Each row is a point on a landscape with many peaks, with its height.
From any point a climber steps to the highest of the 2 points nearest to it. It stops when none of these is higher. Distance is the straight distance between rows; heights are no part of it.
k793: [-15, -4, -33, -37, 3, 6, 2, -16, -19, -9, 5, 15, 5, -7, 1, 5, 6, -11, 19, 5, -3, -6]  h=55.8
k601: [18, 9, 11, 13, -6, -41, -17, -7, 31, -22, -1, -39, 8, 24, 2, -59, 16, -4, -48, 16, 17, -13]  h=36.4
k149: [-18, 15, -6, 12, -17, -11, -11, -35, 23, -39, -30, -1, -34, 3, 9, -17, 13, 4, -28, 5, 9, -6]  h=55.3
k968: [12, -16, -7, -29, 21, 17, -8, 26, -42, -16, -5, -4, -29, -48, 10, 13, -31, -9, 26, 35, 14, 0]  h=46.2
k829: [15, -4, 47, 40, 0, -53, -24, -1, 45, -48, -16, -42, 9, 53, 9, -30, 4, 11, -57, 17, 12, 1]  h=28.5
k508: [17, -20, -8, -17, 18, 1, 5, -2, -1, 0, 22, -29, 5, -25, -2, -35, 7, -5, -7, 9, 23, -32]  h=46.3
k595: [7, 7, 16, 17, -4, 12, 21, -9, 6, 35, 6, -16, 0, -18, -12, -15, 9, 15, 10, 2, 21, -28]  h=36.2
k614: [10, 32, -23, -6, -8, 16, -6, -14, 16, -9, 4, 35, 15, 8, 23, -27, 32, 9, -5, -33, -34, -5]  h=45.6
k313: [-24, 11, -11, 34, -24, 21, 20, 16, 4, 53, 16, 29, 14, -6, -28, 31, 0, 21, 18, -28, -22, 24]  h=60.6
k131: [8, 5, 53, -1, 27, 32, 8, 48, -21, 38, 32, 33, 39, 23, 14, 40, -6, 3, 39, -13, -22, 19]  h=36.6
k764: [3, -2, 11, -14, 14, 33, 21, 8, -17, 21, 10, 16, 11, -17, 7, 31, -3, 14, 41, 0, 5, -9]  h=62.0
k219: [16, -15, 45, 2, 24, -1, -12, 31, -2, 18, 22, -27, -7, -35, 13, 21, -13, 5, 12, 25, 57, -3]  h=42.7
k576: [-16, -7, -28, -30, 14, 11, -7, 7, -31, -28, 24, 45, 9, 14, 6, 14, 6, -21, 30, -31, -59, 14]  h=46.0
k7: [-4, -2, -7, -22, 18, 37, -2, 13, -33, -6, 5, 41, -25, -25, 21, 20, 5, -5, 32, -28, -32, -3]  h=62.4
k380: [4, -19, -24, -16, -1, -31, -25, 1, -8, -34, 14, -46, -26, -31, -9, -12, -22, -15, -4, 28, 9, -7]  h=37.5
k839: [-13, 19, 5, 16, -19, 17, 3, 5, 8, 59, 15, 17, -1, -10, -12, -20, 13, 12, -6, -15, -4, -7]  h=60.3
k330: [27, 23, -8, -21, 2, -23, -9, 12, 13, -1, 23, 47, 51, 40, 7, -23, 25, -12, 8, -40, -66, 23]  h=51.5
k679: [7, 11, 12, 21, 1, 35, 24, -11, 2, 24, 1, 11, -8, -22, 5, -7, 21, 18, 18, -28, 2, -28]  h=38.7
k643: [-18, 20, -27, -24, -4, -4, -24, 9, -6, -1, 25, 46, 28, 28, 11, -14, 21, -10, 7, -17, -42, 17]  h=20.9
k672: [-20, 5, -32, -19, -26, -9, -2, -30, 2, -7, -37, -5, -35, -4, -16, 27, -19, 2, -8, 23, 9, 18]  h=43.7
k992: [5, 17, -32, -9, 7, -31, -21, 4, 19, -52, -18, -1, 18, 13, 34, -27, 12, 1, -24, 37, 29, 7]  h=32.6
k974: [-10, -8, -8, 15, -20, -41, -6, -42, 31, -8, -14, -55, 11, 6, -23, 8, -21, 3, -12, 21, 27, -1]  h=30.2
k129: [-3, 11, -8, 8, -7, 32, 21, -24, 3, 4, -14, 27, -25, -21, 8, 18, 14, 15, 19, -39, -21, -14]  h=40.8
k637: [0, -17, 38, 49, -4, 1, 12, -20, 24, -1, 0, -39, -31, -8, -25, -26, 6, 14, -29, -10, 13, -32]  h=49.1
k812: [-7, -2, -1, -10, 15, 37, -6, 8, -21, 4, 8, 24, -32, -35, 17, 0, 12, 2, 16, -15, -1, -17]  h=65.8
k591: [-11, 19, -20, 2, -23, 18, 11, -20, 21, 18, 1, 18, 12, 3, -5, 2, 9, 22, -3, -8, -13, 0]  h=58.8
k979: [23, 7, 18, -11, 35, 36, 3, 48, -45, 7, 41, 29, 29, 1, 17, -11, 13, -11, 48, -16, -29, -9]  h=29.4
k689: [-25, -8, 2, 31, -8, 9, 13, -32, 16, 3, -22, -1, -42, -22, -8, 3, 11, 6, -17, -22, 16, -19]  h=49.8
k344: [13, 48, 1, 8, -16, -23, 1, 5, 36, 12, -31, 17, 37, 40, 29, -30, 22, 18, -27, 15, 14, 8]  h=23.0
k227: [-18, -7, -6, -35, 7, 32, -5, 16, -42, 18, 2, 8, 7, 8, -15, 69, -37, -1, 51, 9, -18, 24]  h=6.5
k328: [-10, -5, -20, -24, -11, 36, 13, 3, -18, 20, -18, 27, -26, -12, -16, 62, -25, 13, 21, -6, -19, 28]  h=54.2
k11: [18, 5, -11, -4, 26, 42, -5, 17, -29, -2, 21, 22, 1, -24, 18, -40, 30, -8, 17, -29, -10, -29]  h=50.5
k943: [13, 11, 17, 20, -19, -9, 16, -13, 18, 42, -2, -26, 8, -1, -23, -44, 7, 4, -20, 6, 17, -26]  h=33.8
k26: [16, 14, 25, 36, -25, -37, 4, -27, 39, 3, -24, -41, 28, 33, -19, -43, 3, 4, -38, 23, 19, -12]  h=30.0
k491: [-37, -9, -6, 63, -29, -6, 21, -18, 27, 6, -21, -26, -13, -9, -41, 3, -11, 17, -32, 6, 22, 9]  h=57.9
k959: [2, 0, 12, -14, 9, 31, 13, 12, -30, 10, -13, 41, -36, -24, 13, 53, -7, 3, 45, -24, -23, 14]  h=59.3
k865: [9, 14, 58, -1, 23, 33, 1, 41, -24, 6, 21, 43, 28, 11, 33, 57, 1, 3, 43, -1, 2, 33]  h=39.7
k642: [8, 23, -10, -6, -16, 3, 6, -12, 23, 26, -3, 12, 22, 13, 6, -46, 23, 6, -31, -3, 0, -13]  h=19.5
k400: [16, -36, 22, 11, -11, -50, 5, -38, 13, -74, -26, -53, -41, 22, -6, 7, -18, -14, -41, 3, -17, -4]  h=11.8
k337: [3, -7, -29, -17, 16, 11, -3, -4, -13, -18, 17, 4, 1, -19, 8, -41, 20, -12, -6, -5, 10, -26]  h=49.6
k984: [6, 10, 29, 3, 1, 26, 1, 30, -8, 68, 20, 15, 3, -17, -2, -25, 7, 6, 0, -4, 8, -15]  h=56.9
k845: [4, 2, 33, -12, 19, 22, -8, 38, -22, 52, 28, 5, 17, -16, 5, -6, -2, 3, 18, 16, 22, -8]  h=52.7
k891: [-4, 8, -15, -15, 13, 25, -14, 40, -40, 9, 43, 35, 25, 8, 3, -32, 5, -14, 20, -9, -50, 1]  h=14.6
k868: [-10, 4, -11, -21, 12, 12, -13, 41, -30, 9, 47, 28, 45, 39, -7, -20, -9, -22, 12, -12, -78, 15]  h=13.0
k699: [-19, 7, -11, -10, -12, 4, -9, -4, -12, 48, 14, -7, 25, -3, -23, 13, -11, 4, 30, 16, 7, 1]  h=27.5
k238: [-1, 3, -6, -4, -13, -9, -6, -25, 9, -2, 1, -40, -3, -15, -16, -11, -12, 8, 6, 27, 15, -18]  h=32.5
k369: [3, -9, -24, -16, -10, -60, -18, -18, 3, -60, -35, -30, -46, 1, 7, -2, -14, -25, -25, 27, 11, 16]  h=38.1
k880: [-15, 1, -22, -3, -16, 20, 23, -23, -11, 15, -41, 37, -49, -19, -3, 44, -3, 0, 12, -36, -24, 18]  h=39.0
k658: [10, -20, -22, -6, 11, -26, -25, 17, -19, -24, 38, -30, -14, -32, -8, -40, 1, -22, -1, 16, 16, -21]  h=41.4
k157: [-14, -13, 7, -16, 13, 12, 4, 11, -14, 7, 23, 29, 3, 26, -29, 63, -11, -1, 47, -41, -61, 30]  h=54.0
k232: [-23, 6, -42, -26, -28, 17, 1, -14, -4, 8, -23, 33, -17, 11, -19, 56, -14, 6, 2, -9, -22, 36]  h=51.3
k410: [-2, -18, 4, 6, -3, 14, 34, -10, -13, 18, -46, -4, -58, -35, -13, 44, -27, 6, 6, 6, 22, 9]  h=59.2
k404: [17, -24, 42, 9, 12, -9, 0, 16, 4, 1, 3, -45, -31, -40, 3, 37, -29, 8, 10, 23, 45, -5]  h=40.0
k256: [-18, -2, 4, 26, -7, -34, -6, -27, 46, -33, -36, -11, -11, 28, 11, 1, 11, 11, -46, 9, 37, 6]  h=20.1
k616: [33, 17, -36, -2, 4, 1, -5, 9, -2, -17, 1, 13, 26, 7, 16, -82, 38, -20, -29, -5, 8, -16]  h=18.6
k217: [-22, 12, -22, 21, -26, 11, 23, -42, 14, -10, -45, 20, -33, -6, -3, 22, 5, 9, -9, -19, -5, 6]  h=54.3
k794: [-9, -20, 20, -9, 30, 12, 3, 16, 6, 19, 41, 35, 27, 35, -16, 22, 1, -11, 18, -60, -76, 16]  h=64.0
k415: [12, 3, 35, 5, 22, 37, 12, 23, -14, 9, 6, 48, -8, -16, 21, 58, 3, 12, 48, -40, -20, 16]  h=56.4
k925: [-15, 3, 4, 44, -16, 26, 29, 14, -5, 28, -18, -2, -15, -36, -20, 49, -22, 28, 26, 10, 24, 15]  h=49.4
k499: [13, -33, 43, 48, -11, -22, 14, -23, 26, -17, 10, -67, -15, 10, -33, -12, -9, 8, -31, -6, 1, -27]  h=45.9
k730: [-29, -3, -14, -33, 9, 25, -15, 17, -39, 20, 23, 8, 25, 18, -11, 32, -22, -9, 40, 9, -26, 13]  h=8.3
k35: [-24, -13, -5, 29, -18, 0, 19, -44, 14, -17, -54, -1, -57, -10, -12, 11, -7, 1, -33, -10, 9, 2]  h=52.3
k417: [-1, -9, -4, -18, 18, 24, 2, 3, -33, -7, -27, 20, -63, -48, 21, 8, -3, -11, 12, -14, -1, -9]  h=62.8
k989: [9, -7, 42, -10, 29, 26, -15, 44, -16, 21, 24, 6, 7, -25, 24, 10, -5, 5, 10, 25, 46, 3]  h=47.9
k517: [-3, -10, 0, 16, -21, -61, -18, -31, 31, -48, -51, -51, -18, 29, -8, 34, -30, -3, -30, 29, 23, 27]  h=37.9
k37: [15, -9, 17, -10, 7, 15, 4, 9, -17, -11, -17, -24, -47, -45, 3, 23, -31, 9, 16, 33, 19, -6]  h=43.6
k607: [7, -5, 33, -5, 45, 28, 3, 57, -41, 8, 49, 30, 30, 27, 11, -7, 6, -21, 38, -37, -63, 0]  h=32.0
k323: [-1, -21, 12, 27, -20, -58, -2, -41, 28, -38, -13, -64, -9, 17, -20, 12, -16, -7, -19, 11, 14, -5]  h=27.9
k2: [29, -30, 38, 31, -17, -42, 0, -20, 26, -36, 22, -81, 3, 30, -18, -13, -11, 0, -33, -6, -17, -23]  h=42.6
k294: [37, 13, 1, -19, -6, 0, 17, 2, -8, 42, -1, -10, 27, 2, -9, -62, 19, -15, -7, 2, 7, -34]  h=22.6
k315: [-16, 15, -7, -13, -16, -18, -16, -4, -2, 46, 17, -3, 18, 2, -15, -27, 7, -7, 1, 11, 8, -7]  h=25.3
k881: [19, -43, 25, 1, 20, -4, 14, 8, 8, -16, 14, -49, -41, -35, 2, 12, -13, 3, -16, -1, 26, -27]  h=36.0
k164: [-12, -8, 7, 47, -23, -56, -18, -28, 45, -33, -42, -57, 12, 37, -18, 28, -31, 8, -33, 26, 33, 27]  h=35.6
k569: [15, 0, 61, -3, 41, 33, 8, 63, -27, 35, 39, 36, 34, 30, 20, 10, 4, -12, 27, -33, -45, 11]  h=34.1
k252: [-9, -11, 3, 2, -6, -6, -9, -8, -4, 26, 0, -40, -10, -29, -25, 32, -28, 6, 26, 24, 32, -2]  h=32.2
k133: [-26, 10, -47, -35, -20, 5, -21, -12, -3, -15, -19, 30, -19, 5, 2, 22, -5, 0, -10, 8, -11, 28]  h=48.3
k506: [13, 18, -26, -18, 4, -31, -22, 24, 5, 4, -1, 23, 44, 22, 28, -63, 24, -22, -40, 18, 19, 5]  h=43.4
k557: [18, 13, 7, -7, -2, 19, 23, 3, -3, 55, 16, 31, 32, 9, -1, -25, 25, -4, 8, -41, -29, -17]  h=59.6
k381: [-11, -13, -14, -36, 15, 10, 0, 11, -34, -21, 10, 38, -11, 20, -9, 47, -11, -20, 42, -33, -72, 30]  h=49.9
k823: [-15, -28, 17, 44, -18, -18, 13, -15, 13, -3, -18, -52, -46, -24, -37, 31, -32, 8, -10, 10, 19, 0]  h=66.4
k876: [19, -28, 16, 17, 0, -44, -5, -25, 25, -80, -8, -47, -24, 24, 6, -16, 6, -9, -48, -3, -4, -14]  h=14.4
k998: [-2, -2, 1, -18, 19, 33, 13, 9, -18, 32, 27, 34, 24, 2, 9, -10, 22, -4, 19, -37, -23, -17]  h=57.2
k396: [3, 26, 0, 21, -27, -41, -5, -23, 38, 19, -24, -29, 41, 28, -6, -24, -1, 5, -23, 29, 30, 5]  h=28.2
k392: [-22, -3, -2, 7, -6, 19, 12, 12, -2, 36, 24, 34, 16, 13, -30, 55, -6, 12, 33, -37, -42, 31]  h=57.5
k399: [-2, -29, 24, 30, -17, -28, 11, -34, 13, -34, -24, -51, -54, -3, -30, 13, -25, 2, -22, 11, -1, -8]  h=62.1
k402: [-4, 2, 19, 21, 2, 26, 26, 26, -16, 41, 12, 24, 29, -3, -13, 72, -14, 19, 57, -11, 0, 28]  h=69.2
k466: [28, 34, -13, -14, -10, 2, -6, 12, 5, 12, 18, 39, 34, 19, 12, -43, 31, -5, 3, -36, -56, 3]  h=48.6
k91: [2, -14, -24, -18, 19, 7, -18, 24, -30, -10, 34, -12, 2, -33, -3, -30, -10, -13, 9, 28, 13, -16]  h=45.5
k875: [26, 13, -2, -16, 17, 19, 7, 27, -42, 18, 33, 16, 31, -6, 1, -35, 20, -14, 41, -3, -18, -22]  h=26.7
k837: [38, 7, -13, -9, 0, -11, 0, 9, -3, 6, 6, -17, 18, 1, -3, -85, 29, -25, -29, 2, 13, -28]  h=20.5
k302: [-2, 31, -8, 20, -31, -12, 17, -19, 36, 29, -21, 15, 35, 25, 1, -26, 17, 12, -28, -1, 9, 4]  h=20.8
k150: [-28, -2, -30, -34, 9, 17, -22, 23, -39, 10, 33, 16, 43, 23, -7, -8, -15, -22, 19, 16, -35, 12]  h=10.0
k365: [-22, -16, 13, 48, -15, -6, 14, -3, 17, 24, 0, -38, -23, -26, -34, 11, -17, 17, -11, 8, 30, -6]  h=61.8
k969: [24, 10, 23, 1, -1, 25, 40, 19, -8, 73, 14, 23, 43, 2, -8, -1, 4, 5, 22, -21, -14, -10]  h=62.2
k832: [24, 13, -15, -24, 5, 1, 10, 6, -25, 24, 18, 9, 39, 5, -3, -57, 27, -21, 14, -2, -6, -25]  h=24.4
k223: [7, 5, -28, -2, 1, -52, -24, -4, 8, -74, -23, -20, -13, 3, 22, -20, -1, -14, -22, 38, 25, 8]  h=35.5
k312: [-10, 7, -31, -21, -1, -2, -3, -20, 4, -13, 4, 17, 13, 3, 14, -25, 26, -5, -9, -1, 8, -10]  h=52.4
k975: [8, -4, -11, -13, 31, 42, -2, 16, -32, -4, 30, 40, 17, -7, 21, -17, 24, -14, 24, -51, -42, -16]  h=54.1
k828: [-17, 19, -37, -18, -21, -11, -19, -17, 16, -32, -39, 12, -26, 9, 12, 13, -4, 7, -25, 26, 8, 25]  h=45.7
k159: [6, -2, 17, 42, -22, -19, 18, -24, 31, 27, -9, -49, 20, 4, -35, -29, -11, 10, -27, 17, 19, -18]  h=31.9
k533: [-11, 11, -24, -33, -1, 5, -17, 30, -28, 20, 31, 29, 59, 39, 0, -32, -5, -26, -1, 9, -49, 15]  h=11.6
k804: [-12, 9, -31, -6, -29, -27, 6, -37, 12, -21, -69, -7, -33, 16, -10, 35, -17, -2, -22, 24, 20, 32]  h=42.1
k423: [-11, -12, 6, -20, 23, 31, 8, 17, -19, 17, 33, 38, 21, 15, 3, 20, 7, -4, 29, -40, -48, 2]  h=60.1
k997: [4, 11, 33, 36, -2, 30, 22, 24, -4, 30, -5, 9, 3, -30, 5, 45, -10, 24, 34, 14, 40, 15]  h=46.7
k695: [12, 13, 45, 26, 13, 39, 22, 31, -4, 26, 9, 44, 13, -15, 23, 52, 7, 21, 37, -22, 11, 21]  h=53.6
k62: [-1, -17, 22, -21, 45, 39, 10, 38, -39, -8, 31, 37, 18, 11, 21, 36, -3, -11, 44, -27, -41, 5]  h=56.2
k924: [-4, 4, -19, -11, -16, -56, -17, -25, 13, -41, -60, -24, -37, 19, 3, 24, -18, -11, -24, 33, 27, 32]  h=40.3
k319: [-19, 18, -18, 25, -28, 9, 20, -36, 32, -5, -28, 10, 1, 9, -4, 3, 9, 23, -17, -2, 5, 2]  h=56.3
k143: [4, -8, 37, 27, 6, 10, 12, 17, -1, 18, -13, -17, -18, -38, 1, 49, -24, 17, 20, 24, 59, 12]  h=43.9
k824: [33, -10, -9, 5, 7, -18, -9, 5, 12, -27, 19, -41, -4, -4, -3, -74, 19, -14, -38, 3, 11, -29]  h=17.9
k886: [8, -13, 19, -8, 17, 23, 22, 6, -24, 8, -40, 15, -64, -44, 20, 34, -17, -1, 10, 1, 22, 5]  h=60.9
k437: [-9, -2, 28, -20, 20, 36, -3, 36, -41, 15, 9, 20, 15, 10, 9, 75, -30, 0, 53, 11, -7, 31]  h=4.3
k909: [-20, -5, -1, -4, -3, 13, -10, 3, -17, 47, 4, -19, 17, -16, -25, 47, -36, 7, 39, 19, 29, 9]  h=29.8
k760: [1, -7, 10, 16, 2, -48, -18, -18, 37, -57, -16, -29, -14, 25, 18, -22, 16, 0, -45, 8, 25, -5]  h=17.5
k977: [8, -40, -1, -7, 9, -16, 4, -14, 10, -38, 2, -40, -48, -26, 1, -9, -5, -9, -30, -5, 7, -23]  h=30.8
k299: [2, 3, 19, 5, 5, 27, 26, 15, -8, 48, 23, 24, 28, -4, -7, 32, -1, 17, 42, -20, -13, 3]  h=65.5
k407: [-9, -11, 3, 10, -16, -33, -6, -34, 17, -43, -25, -31, -49, -1, -10, -3, -7, -4, -28, 12, 6, -6]  h=58.6
k550: [-3, -13, -16, -24, 0, -9, -13, -10, -10, -4, 1, -36, -18, -30, -13, 11, -27, -4, 14, 30, 16, -8]  h=34.6
k847: [-27, 13, -1, 35, -21, 30, 13, 6, 8, 42, 4, 15, -14, -22, -18, 16, 0, 27, 8, -11, 2, 4]  h=63.7
k878: [-1, -4, 33, -14, 17, 29, 6, 28, -33, 14, -12, 27, 1, -10, 17, 79, -22, 0, 42, 18, 30, 34]  h=2.3
k732: [0, 31, -22, -13, -18, -33, -20, -17, 27, 18, -20, -11, 58, 30, 11, -11, -2, 4, -6, 32, 26, 14]  h=27.2
k514: [-6, -10, -28, -22, -6, -41, -22, -29, 20, -12, -3, -44, 23, 4, -6, -1, -15, -10, -10, 26, 30, 2]  h=32.4
k792: [19, 22, -5, -6, -6, -41, -18, 9, 26, -1, -12, -10, 28, 25, 21, -59, 18, -7, -45, 25, 25, -1]  h=39.9
k851: [-10, 22, -28, -18, -5, -31, -23, -9, 25, -17, -22, -2, 30, 26, 22, 0, 6, 8, -12, 34, 33, 17]  h=29.7
k629: [23, -22, 10, 9, -6, -46, -4, -18, 26, -25, 18, -70, 3, 10, -9, -27, -1, -8, -30, 3, 6, -26]  h=39.1
k264: [-22, -10, 16, 58, -24, -14, 11, -31, 41, -13, -20, -29, -6, 12, -32, -15, -7, 15, -46, 10, 16, -2]  h=55.1
k720: [28, 4, 17, 22, 0, -65, -31, 19, 34, -48, 1, -51, 12, 37, 20, -49, 6, -5, -53, 23, 11, 1]  h=32.3
k28: [-9, 29, -28, -2, -24, -4, 7, -20, 32, 2, -12, 29, 30, 26, 9, 13, 17, 22, -4, -9, -11, 21]  h=61.5
k31: [27, -32, 21, -7, 24, -4, 3, 15, 5, 4, 29, -50, -7, -32, 0, -10, -10, 3, -6, 11, 31, -30]  h=41.5
k661: [-1, 11, -43, -4, 7, 15, -19, 27, -33, -13, 35, 39, 23, -1, 6, -51, 15, -24, 6, -3, -27, -4]  h=16.5
k170: [-1, 27, -41, -12, -1, -3, -26, 22, -11, -15, 19, 47, 34, 16, 24, -50, 26, -16, -11, -3, -21, 11]  h=18.5
k484: [-8, 2, -36, -34, 6, -3, -7, -3, -13, 4, 20, 18, 48, 16, 7, -32, 13, -18, -3, 10, 0, -4]  h=49.5
k819: [32, -20, 17, 8, 5, -9, -5, 11, 16, -8, 28, -58, -14, -10, -10, -53, 2, 1, -42, 3, 3, -32]  h=14.9
k253: [11, 25, 24, 31, -8, -40, -13, -14, 41, -24, -33, -25, 21, 43, 12, -35, 10, 18, -35, 34, 31, -2]  h=27.7
k509: [-10, 10, -32, -25, -13, 15, 6, -24, -9, -11, -24, 44, -32, -9, 14, 24, 4, -3, 12, -32, -39, 14]  h=40.7
k507: [-11, -12, -8, -26, 8, 13, 14, -10, -23, 9, -3, 5, -14, -23, -2, 28, -7, -1, 33, 6, 13, -9]  h=58.7
k103: [4, -20, -13, 4, 7, -10, -17, -11, 13, -49, 5, -23, -37, -19, 10, -43, 15, -12, -43, -10, 10, -24]  h=27.0
k318: [11, -14, -17, -15, 4, -45, -11, -14, 16, -19, 18, -44, 17, 1, -2, -32, 7, -17, -23, 14, 24, -16]  h=35.4
k34: [-14, -16, -3, -12, 35, 16, -12, 31, -34, -29, 41, 37, 7, 23, 0, 11, -1, -27, 35, -44, -82, 13]  h=42.3
k664: [2, 1, -35, -28, 2, -27, -23, 4, 3, -2, 11, -1, 46, 12, 10, -45, 6, -19, -25, 27, 19, 1]  h=46.6
k345: [-2, 2, -18, 1, 3, -17, -23, -9, 23, -34, 2, -7, -9, 0, 16, -51, 25, -7, -48, 0, 19, -14]  h=24.0
k395: [1, -23, 33, 41, -10, -58, 2, -40, 33, -61, -27, -43, -10, 40, -10, 9, -1, -2, -39, 4, 13, 0]  h=25.1
k543: [4, 8, 43, -6, 22, 38, -5, 38, -24, 19, 19, 30, 12, -12, 29, 31, 0, 7, 33, 12, 24, 13]  h=43.3
k728: [-12, -3, -8, 6, -14, 26, 20, 6, -19, 30, -25, 6, -22, -26, -22, 66, -30, 16, 30, 8, 12, 23]  h=51.7
k893: [4, 21, -25, -10, -18, -9, 6, -19, 29, -11, 3, 39, 26, 25, 0, 30, 12, 16, 17, -29, -45, 28]  h=58.2
k308: [-29, 19, -20, -21, -14, -6, -18, -4, -3, 32, 18, 29, 24, 21, -6, -6, 16, -5, 7, -2, -11, 12]  h=23.2
k863: [-7, -18, 1, -26, 37, 46, 2, 38, -49, -8, 25, 32, 8, -10, 22, 17, -7, -10, 32, -1, -17, -2]  h=52.6
k433: [-5, 6, 17, 38, -15, -1, 5, -35, 30, -11, -14, -19, -15, 9, -15, -36, 16, 13, -33, -3, 12, -24]  h=52.2
k363: [-8, -19, 27, 23, 10, 8, 7, 7, 6, 22, 5, -15, -38, -38, -4, 16, 0, 12, 0, -5, 41, -17]  h=76.5
k422: [6, -15, -16, -29, -2, 3, 24, -16, -21, 8, -49, -11, -60, -27, -11, 28, -35, -6, 0, 19, 4, 13]  h=57.7
k831: [-2, 2, -24, -26, -15, 20, 19, -7, -28, 22, -46, 15, -56, -19, -16, 47, -31, 4, 10, 6, -14, 28]  h=56.1
k296: [-1, 1, -6, -2, -4, 7, -6, -12, 23, 4, 6, -7, -8, -7, 1, -46, 18, 7, -39, -2, 10, -23]  h=21.5
k482: [12, 15, -12, -20, -6, -7, 3, -6, 17, 7, 26, 35, 41, 27, -7, 6, 13, 5, 24, -32, -58, 17]  h=54.9
k967: [-18, 15, -5, 21, -10, 13, -11, -37, 18, -17, -25, 9, -35, -11, 13, -22, 25, 3, -25, -26, 1, -21]  h=52.5
k69: [-4, -7, -16, -24, 22, 34, -8, 26, -36, 0, 29, 17, 7, -22, 8, -13, -4, -4, 21, 11, -7, -11]  h=49.2
k965: [4, -9, 22, -2, 21, 23, -4, 17, -10, 11, 15, -4, -30, -40, 12, -6, 7, 7, 7, 0, 30, -23]  h=70.7
k368: [-4, 17, -27, -12, -5, 24, 1, -25, 3, -18, -10, 33, -11, -10, 21, -2, 21, 3, 5, -33, -28, -8]  h=43.0
k684: [-9, -9, 40, 58, -1, -47, -1, -28, 45, -49, -41, -19, -2, 46, 0, -2, 11, 11, -47, 7, 34, 4]  h=22.5
k675: [10, -10, 9, -27, 30, 43, 1, 34, -39, -13, 5, 24, -13, -34, 27, 23, -13, 1, 28, 17, 8, 1]  h=49.3
k700: [-4, 40, 4, 25, -13, -21, -5, -17, 37, -23, -38, 6, 13, 36, 24, -16, 22, 24, -20, 21, 23, 5]  h=25.4

Where does a climber stop that starts at each point below?
k760 => k823
k875 => k847
k400 => k823
k819 => k823

Call two points neighbours if one is among the 2 nearest of the other. Go from one point of each pair to the other, from neighbour to neighbour, staying as high as possible. Name the lowest point that can't be avoided.
k28 and k402 => k689
k847 and k794 => k157
k847 and k823 => k695
k363 and k823 => k365
k402 and k794 => k998
